Each row is a point on a landscape with many valleys, with its height.
From any point a ball takes the steepest step (drop divided by distance) to one of its 6 nearest points. It stops when none of these is lower. Distance is the straight distance between rows; heights are no part of it.
Belo height 45.9: [121 114 181 134 128 196 183 119 130 162 119 107  94 176  72 178]
muvom height 58.9: [139 124 146 113 119 115  92 119 166 105 124 149  89 139 129 121]
rafeb height 45.2: [133 107 103 171 153 138  81 126 131  79 138 120  84  76 100  96]
Fonul height 68.1: [138 132 137  88  97  86 100 112 174 123 112 168 115 161 159 122]
febar height 2.6: [121 142 143 132 120 135 172 127  94 156 149 110 167 167 137 158]
sisi height 38.0: [125 140 116  89 105  96 146 152 131 167 129 148 205 161 180 124]
Tadus height 32.7: [117 142 155 171 138 190 173 122  85 149 141  82 114 127  93 173]
Dati height 51.9: [128 129 123 175 155 159 134 125  88 117 146  93 110  95 100 143]
tafu height 54.1: [134 101 173 114 123 152 144 122 171 134 114 134  67 172  91 150]
vomob height 27.9: [123 145 106 108 118 115 174 160  97 186 137 127 226 148 175 132]
dupu height 18.2: [122 150 139 156 135 155 168 126  80 147 151  90 148 137 127 159]
Voba height 47.6: [121 139 115 140 144 120 133 135  90 123 145 105 154 105 141 129]
gepe height 52.7: [135 142  90  98 104  70  65 114 157  96 102 173 136  91 163  85]
zasi height 29.3: [117 149 113 132 140 121 164 146  78 151 145 109 195 119 157 138]
Kizod height 50.6: [121 140 142 189 163 205 168 123  83 139 140  71  95  96  68 163]
dez height 60.4: [128 136 137  86  99  87 122 121 164 140 118 169 148 181 167 125]
Pov height 35.8: [128 117 173 116 103 134 175 114 138 178 138 132 145 216 135 167]
mor height 38.4: [118 151 134 180 154 175 166 122  75 136 151  79 125 103 102 159]
letes height 21.2: [127 133 148  94  93 102 150 124 149 172 133 149 171 200 159 140]
tebob height 24.4: [121 138 122 114 123 113 144 137 108 140 140 123 171 142 152 136]
tenuk height 20.0: [127 106 126 177 160 179 124 127 104 100 139  97  75  86  65 126]
Lovof height 49.1: [126 131 136 111 113 106 129 134 138 132 136 140 138 161 148 131]
megi height 53.0: [127 130 124 137 138 123 121 131 106 114 143 117 130 119 131 130]
vure height 53.5: [147 125 124 105 105  94  67 102 178  95 107 180  80 122 136  97]
goles height 39.5: [120 132 171 150 131 191 177 120 103 159 137 100 114 160  95 172]
dod height 38.3: [131 143 104  78  98  80 111 140 154 137 109 165 170 137 178 106]
fopeb height 43.0: [129 110 160 149 144 177 140 128 126 123 123 106  72 130  70 150]
turo height 50.2: [137  93 160 131 138 158 120 131 170 109 102 134  46 139  63 127]
Boz height 14.4: [123 142  92  88 125  91 120 155 123 144 117 147 195 109 186 100]
Gike height 22.0: [117 151  85 119 148 117 168 171  83 178 137 116 232  98 174 131]
zubur height 38.1: [127 128  86 135 139  92  73 126 127  87 126 136 130  68 145  80]
Fut height 51.3: [130  95 185 134 139 186 166 125 152 139  99 110  63 160  43 161]
Gaz height 44.5: [126 128 139 152 143 155 135 128 103 116 143  98 113 118 107 143]
luzu height 50.5: [130 120 163 103 105 121 156 117 144 159 134 136 132 202 143 155]
depo height 53.7: [129 135 128  86  98  95 132 136 146 151 126 152 174 172 173 122]
kebiv height 41.0: [124 147 120 171 157 152 157 130  73 127 151  83 145  99 120 149]
pup height 55.7: [133 114 160 114 118 128 130 122 154 126 125 132  94 168 120 149]
zub height 11.9: [132 143  65  94 115  77  67 121 146 103  98 174 154  60 175  74]
pamem height 34.4: [112 160 112 160 150 134 172 136  61 151 154  90 185 104 142 148]
vizov height 53.8: [139  95 130 148 141 145  81 125 164  89 119 140  52 106  79 107]
bomik height 39.2: [119 147 100 141 152 113 143 144  82 126 144 100 181  89 151 123]
dopa height 33.6: [122 143  99 118 138  97 127 144 106 123 129 127 176  98 163 112]
les height 49.5: [145 107 128 130 120 115  73 109 184  85 110 162  57 119 110  97]
ribu height 48.6: [126 131 147  95  94 107 173 128 133 189 135 145 200 210 160 141]
Mani height 14.1: [131 132 104 133 142 106  95 132 120  96 136 131 137  90 139  97]
tatun height 54.0: [139 131  92 121 112  86  65 111 149  84 112 158 124  80 154  82]
Vupuz height 38.2: [125 111 144 169 155 192 138 128 119 114 128  95  73 107  53 144]
dol height 41.4: [132 119 101 142 129 109  64 114 150  80 122 148  93  85 132  84]
zume height 20.4: [126 138  76 111 142  84  97 142 119 114 115 141 175  62 174  84]
gava height 50.3: [129 138 114 104 119  91 100 131 140 117 123 144 142 125 163 111]
Noka height 56.3: [135 143  90  69  95  69  79 116 171 118  92 190 153 112 178  91]
lut height 49.6: [134 105 157 130 132 148 123 127 150 115 125 122  75 145  96 141]
nev height 46.9: [125 117 176 127 119 172 172 122 132 161 131 114 110 188  99 176]
Zanit height 48.5: [128  81  96 198 158 167  93 129 140  73 135 106  51  56  63  83]
fov height 53.4: [144 100 148 113 115 118  96 112 201 105 108 164  42 146 102 116]

Two balls start at each pair of points below. Name the first point that both come to, or write never.
Lovof / muvom: never
mor / Belo: dupu
tafu / Tadus: never
Voba / kebiv: febar
pup / Fut: fopeb
nev / goles: febar
vure / turo: never

For each start below, name the point where the ball stops.
Gaz: febar
Fonul: Boz
les: Mani
